Each row is a point on a landscape with many peaks, with its height.
From any point a climber takes the steepest step (rise divided by distance) to one of its 2 nearest points. It stops when none of these is higher. Distance is the straight distance between rows; heights are no part of it.
Z_457 h=0.87: 116 121 132 93 105 85 111 82 116 82 102 81 68 109 70 73 68 110 89 107 100 101
Z_548 h=0.73: 108 125 88 109 99 93 126 81 90 122 95 93 123 147 124 107 134 111 84 116 106 98
Z_652 h=2.08: 120 84 131 96 128 75 97 93 131 90 76 85 56 67 84 88 78 97 110 98 106 76
Z_121 h=3.68: 98 122 124 106 95 109 134 110 91 99 97 105 74 109 115 137 95 107 107 113 109 122
Z_868 h=3.49: 123 86 74 121 82 74 69 107 99 92 74 103 83 112 106 117 90 69 135 85 110 71
Z_598 h=0.39: 108 99 68 117 128 111 99 99 89 139 103 118 121 108 123 112 127 97 119 102 63 103
Z_560 h=0.30: 109 112 107 96 100 96 140 66 109 75 120 81 105 71 78 84 84 89 92 93 155 125
Z_875 h=3.93: 119 98 111 85 109 87 101 107 93 113 83 90 131 112 88 123 96 85 82 102 109 127
Z_200 h=3.03: 107 95 113 89 86 108 68 120 105 86 100 67 95 114 87 100 129 97 77 88 136 94
Z_959 h=1.75: 120 79 102 129 139 79 111 95 115 96 104 135 76 96 96 87 82 74 121 105 103 106
Z_804 h=2.26: 98 107 141 85 115 102 76 88 117 91 87 84 69 63 86 99 69 107 105 71 119 92
Z_674 h=2.21: 79 59 105 101 91 110 72 73 102 103 72 92 112 87 84 84 91 99 79 69 103 91
Z_359 h=2.71: 102 107 101 86 80 95 83 129 85 78 97 95 97 108 83 126 82 99 74 91 74 101
Z_275 h=1.35: 121 76 84 81 118 100 66 122 80 90 105 112 99 82 105 102 95 117 77 102 89 83
Z_383 h=4.55: 106 146 115 76 76 93 107 123 104 86 127 90 123 88 127 97 90 102 111 106 129 115
Z_440 h=2.20: 83 97 90 105 71 118 87 137 83 113 99 125 115 76 101 107 104 75 99 62 65 84
Z_88 h=0.09: 106 112 91 104 127 107 99 92 95 84 100 112 69 75 126 71 69 103 83 105 106 84
Z_184 h=1.93: 114 70 110 112 121 95 104 105 118 100 88 106 62 67 99 95 65 70 127 115 101 91
Z_105 h=3.52: 86 100 104 116 108 102 78 126 95 105 107 96 104 125 74 98 126 98 107 103 123 77
Z_285 h=0.65: 85 129 109 83 97 92 103 68 118 81 101 61 67 93 59 105 99 108 86 121 126 109
Z_747 h=0.84: 103 96 98 102 87 101 97 77 109 123 87 91 102 126 112 94 127 122 88 98 126 100
Z_830 h=4.29: 102 78 45 101 76 80 76 112 96 125 91 122 103 115 83 103 104 114 124 109 67 83
Z_295 h=2.72: 109 72 111 124 101 82 65 98 93 120 97 117 112 86 96 64 98 90 91 121 85 86
Z_942 h=3.22: 102 113 76 133 99 115 105 118 82 122 105 93 76 101 141 81 90 98 118 127 79 76
Z_845 h=2.44: 77 92 96 91 65 106 70 125 92 64 95 109 100 81 89 92 96 90 96 75 73 105
Z_418 h=1.85: 90 79 77 118 83 109 87 97 87 123 81 136 93 70 99 91 118 71 114 98 85 125
Z_77 h=3.91: 96 131 117 100 72 125 89 115 85 89 134 87 111 98 128 84 88 106 94 114 91 123
Z_869 h=4.06: 127 126 126 77 88 64 105 124 107 99 113 112 104 102 110 79 92 97 95 106 122 108
Z_434 h=1.24: 127 66 107 132 119 89 86 88 102 102 114 119 81 119 82 93 87 106 89 84 116 67
Z_521 h=1.78: 69 112 107 103 118 100 118 99 116 79 87 119 130 109 94 115 75 91 116 90 60 93
Z_78 h=1.66: 84 86 85 89 98 98 91 98 90 137 84 132 103 86 99 111 161 98 112 104 79 128
Z_619 h=0.50: 112 75 108 115 123 91 108 76 103 120 99 132 110 118 122 110 126 110 128 93 72 106
Z_914 h=0.07: 106 107 80 106 100 109 116 104 114 99 97 138 76 109 129 78 88 98 79 70 98 88
Z_979 h=3.92: 77 92 105 94 59 98 128 102 93 107 86 85 111 99 101 108 155 92 94 141 111 105
Z_811 h=1.61: 133 76 120 111 76 81 68 126 113 118 128 128 109 101 90 122 95 93 131 88 87 85
Z_685 h=3.98: 92 102 83 90 99 133 102 108 128 72 107 54 104 96 126 76 81 83 80 104 102 123
Z_850 h=2.70: 97 111 127 94 98 89 61 91 121 97 73 75 82 105 84 111 130 91 98 100 123 95
Z_280 h=2.69: 99 143 71 91 83 106 85 109 91 73 99 89 78 109 102 101 108 98 82 111 118 106
Z_617 h=2.43: 97 58 91 118 117 106 75 75 105 131 88 124 123 92 85 70 115 91 92 86 99 89
Z_822 h=2.07: 82 104 68 111 75 121 110 74 65 83 122 95 112 104 96 96 108 111 83 83 133 121
Z_318 h=0.61: 114 101 111 123 117 95 121 94 84 107 111 115 115 132 139 97 120 122 103 103 97 92
Z_649 h=0.64: 81 142 88 105 94 94 112 53 127 100 109 89 111 123 83 81 102 93 88 118 113 117
Z_586 h=3.24: 109 105 95 103 95 72 100 102 113 88 61 84 97 119 108 99 79 72 98 68 112 82
Z_681 h=1.57: 70 116 103 84 95 97 124 106 120 72 94 90 139 105 80 110 88 78 93 108 74 115
Z_380 h=2.36: 79 111 64 108 89 123 106 98 75 79 95 93 87 131 105 117 117 102 90 96 93 109
Z_273 h=1.90: 87 91 85 97 83 101 109 73 67 104 89 113 137 93 101 90 100 113 98 85 115 123
Z_218 h=0.27: 95 80 88 98 86 107 145 102 86 85 107 74 135 112 111 100 95 109 80 124 110 110
Z_363 h=4.35: 108 97 79 80 126 117 117 114 128 87 86 56 76 89 105 77 74 86 105 96 118 107
Z_477 h=2.03: 112 115 125 116 98 94 77 103 88 146 121 99 112 107 120 134 103 118 136 103 73 70
Z_700 h=3.25: 77 58 103 111 68 91 123 91 96 96 68 100 108 109 92 93 107 95 108 108 87 121
Z_587 h=3.54: 89 109 117 108 120 110 113 95 92 132 100 85 137 118 86 118 87 97 81 117 84 100
Z_676 h=2.33: 89 109 133 123 124 94 88 92 57 124 109 100 89 99 109 124 106 124 133 122 92 78
Z_916 h=1.23: 74 116 81 104 89 93 129 91 111 114 115 126 115 138 66 94 125 107 87 112 80 113
Z_448 h=0.17: 97 125 62 85 92 100 117 89 99 95 93 129 119 112 129 74 116 106 78 85 92 109
Z_71 h=1.80: 128 96 107 107 88 98 73 124 110 112 123 120 99 93 111 142 111 90 126 104 67 49
Z_246 h=3.01: 97 104 104 90 112 113 81 110 105 104 119 77 142 105 106 71 104 118 102 116 109 91
Z_753 h=1.73: 96 99 83 104 101 93 99 93 52 88 102 126 137 111 110 98 117 113 112 83 76 115
Z_816 h=1.46: 83 99 105 96 71 107 117 91 104 127 101 122 109 112 76 114 137 105 99 95 72 130
Z_540 h=1.99: 62 78 109 113 110 103 91 84 106 91 77 110 112 102 75 115 83 101 109 82 74 92
Z_971 h=3.36: 81 84 100 111 78 107 116 95 105 94 90 114 87 96 131 80 114 116 117 129 77 106
Z_839 h=1.07: 120 77 73 98 107 100 61 76 120 110 100 133 72 86 100 84 102 111 100 85 90 72
Z_926 h=1.06: 139 95 136 100 133 87 96 80 118 88 111 88 80 116 82 84 85 110 79 67 106 87
Z_774 h=4.72: 111 55 114 85 78 95 98 137 101 101 91 101 89 82 88 81 109 92 94 88 122 93
Z_334 h=4.15: 104 72 102 108 98 87 72 127 98 105 101 116 78 108 58 98 115 91 109 98 114 106
Z_384 h=3.11: 91 87 116 100 116 106 92 101 99 120 103 110 108 85 85 97 79 106 70 129 71 97
Z_238 h=2.02: 89 97 78 133 87 119 86 102 96 131 88 133 88 86 104 119 93 71 112 68 82 86
Z_627 h=0.28: 98 113 71 91 131 97 107 104 100 122 89 127 134 110 108 97 117 95 85 108 71 102
Z_366 h=4.02: 132 125 79 59 107 93 121 97 127 77 81 49 89 84 96 84 104 82 102 70 110 127
Z_680 h=3.82: 107 84 84 114 78 87 62 101 92 122 92 113 101 111 117 109 116 111 127 87 100 69
Z_41 h=1.42: 122 77 100 117 110 87 84 110 98 116 135 142 107 107 85 103 91 108 115 91 94 66
Z_656 h=0.44: 96 127 82 111 89 94 122 42 131 102 133 89 99 102 76 100 104 103 85 101 154 136
Z_721 h=4.71: 92 101 104 65 115 111 128 111 126 76 95 75 102 70 108 89 102 81 89 94 147 96
Z_276 h=1.20: 84 104 104 82 104 96 142 86 112 49 123 71 128 86 110 114 82 115 96 119 110 106
Z_990 h=2.96: 121 102 119 109 145 105 95 101 106 102 110 106 87 103 130 119 89 109 119 123 91 113
Z_813 h=2.98: 99 100 94 105 116 87 69 84 127 111 71 78 93 103 100 99 71 84 117 98 98 91
Z_376 h=4.85: 99 88 56 106 85 89 113 127 68 135 100 112 99 111 89 100 99 112 100 108 88 108
Z_668 h=3.50: 105 131 83 104 92 111 89 120 89 127 100 106 84 92 147 97 77 111 103 98 95 76
Z_809 h=2.65: 113 90 126 115 135 92 82 97 80 91 102 113 78 84 109 127 98 112 105 123 101 81
Z_890 h=3.90: 73 148 89 91 88 119 107 118 73 127 115 90 101 77 125 104 104 113 99 120 92 85
Z_177 h=0.90: 68 138 75 99 105 98 112 69 104 76 104 109 102 127 61 105 96 108 92 103 101 109
Z_263 h=3.76: 91 103 84 113 77 101 133 107 73 119 96 93 89 120 125 99 129 98 125 128 70 124
Z_325 h=1.21: 132 68 75 96 140 88 61 86 109 91 101 115 96 74 114 99 92 103 109 107 96 60
Z_226 h=3.56: 87 95 104 95 78 80 125 103 97 75 73 92 97 111 79 97 127 90 94 128 106 113
Z_244 h=3.30: 102 124 110 91 129 118 121 116 95 97 118 100 119 96 122 124 85 109 115 111 98 119
Z_553 h=3.00: 103 111 111 99 89 102 79 111 106 102 107 123 110 118 94 133 90 118 87 78 67 84
Z_852 h=4.63: 120 65 134 91 125 115 85 127 128 111 112 91 110 86 91 116 96 92 99 96 106 91
Z_313 h=4.48: 65 125 102 93 87 115 124 122 100 115 93 99 97 89 103 105 134 90 89 122 84 82
Z_17 h=1.05: 92 109 96 64 113 103 110 85 121 72 89 66 119 92 122 99 71 126 99 110 76 109
Z_865 h=3.48: 100 130 118 82 106 77 84 101 120 90 106 93 133 112 98 77 122 97 90 113 118 93
Z_943 h=0.35: 92 83 118 97 93 118 154 93 111 89 123 95 114 123 90 111 100 115 86 95 108 106
Z_181 h=2.92: 100 110 94 136 87 125 86 116 91 131 121 99 58 87 139 119 104 96 141 100 66 68
Z_589 h=2.76: 118 106 109 79 82 100 85 109 95 85 93 65 56 98 75 92 100 103 96 71 143 104
Z_300 h=5.12: 104 77 128 69 109 99 111 121 111 79 95 86 106 78 97 98 108 95 85 99 112 104
Z_968 h=0.16: 118 98 114 97 111 94 119 86 87 79 87 91 75 85 118 82 63 97 84 73 126 98
Z_928 h=3.23: 86 145 105 120 89 117 81 95 90 88 111 81 91 113 101 104 99 95 104 124 104 135
Z_562 h=1.38: 73 127 78 72 99 98 136 94 115 66 108 87 126 79 72 103 69 87 90 107 109 115
Z_628 h=3.35: 109 104 132 106 82 94 110 101 98 115 98 112 78 125 102 134 84 125 99 105 77 103
Z_491 h=2.51: 91 111 132 80 89 105 81 100 96 78 111 82 87 71 67 101 93 93 96 77 141 119
Z_953 h=1.47: 124 41 89 105 117 101 88 114 64 90 107 127 113 81 115 89 107 116 111 94 104 93
Z_829 h=4.23: 118 86 118 96 101 110 111 127 119 136 91 98 110 99 101 119 90 74 114 95 117 124
Z_846 h=3.53: 95 115 112 99 96 134 88 105 108 85 128 87 102 88 110 71 70 87 75 87 96 113
Z_210 h=4.24: 84 102 87 124 95 112 133 105 55 147 113 92 98 101 95 85 122 90 110 117 93 112
Z_772 h=0.95: 105 97 92 66 103 89 97 95 118 100 84 93 101 109 114 96 91 133 103 104 98 107
Z_996 h=2.60: 96 110 92 106 120 100 68 104 120 86 71 73 81 117 91 121 117 84 98 125 95 95
Z_389 h=0.22: 115 108 120 80 104 97 137 91 111 63 116 75 80 81 85 73 73 101 98 60 137 112
Z_352 h=1.56: 117 67 91 114 93 102 80 101 57 80 89 117 114 96 122 97 97 95 110 63 103 101
Z_754 h=0.49: 100 111 104 72 111 87 114 76 108 75 110 76 86 82 53 132 124 96 85 124 131 129
Z_575 h=0.48: 81 78 121 111 112 117 130 77 83 117 112 119 100 119 100 98 106 142 102 100 103 92

Call two points neighbours if one is among the 2 nearest of the other. Go from one point of each pair to the other, from neighbour to neighbour, staying as high as possible. Name the lowest point that can't be avoided.
Z_77 and Z_376 -> Z_996
Z_383 and Z_300 -> Z_846
Z_313 and Z_376 -> Z_700

For each start below, name the point where the climber stops.
Z_649 -> Z_121
Z_275 -> Z_77
Z_996 -> Z_376
Z_562 -> Z_300
Z_943 -> Z_300
Z_285 -> Z_121
Z_914 -> Z_300
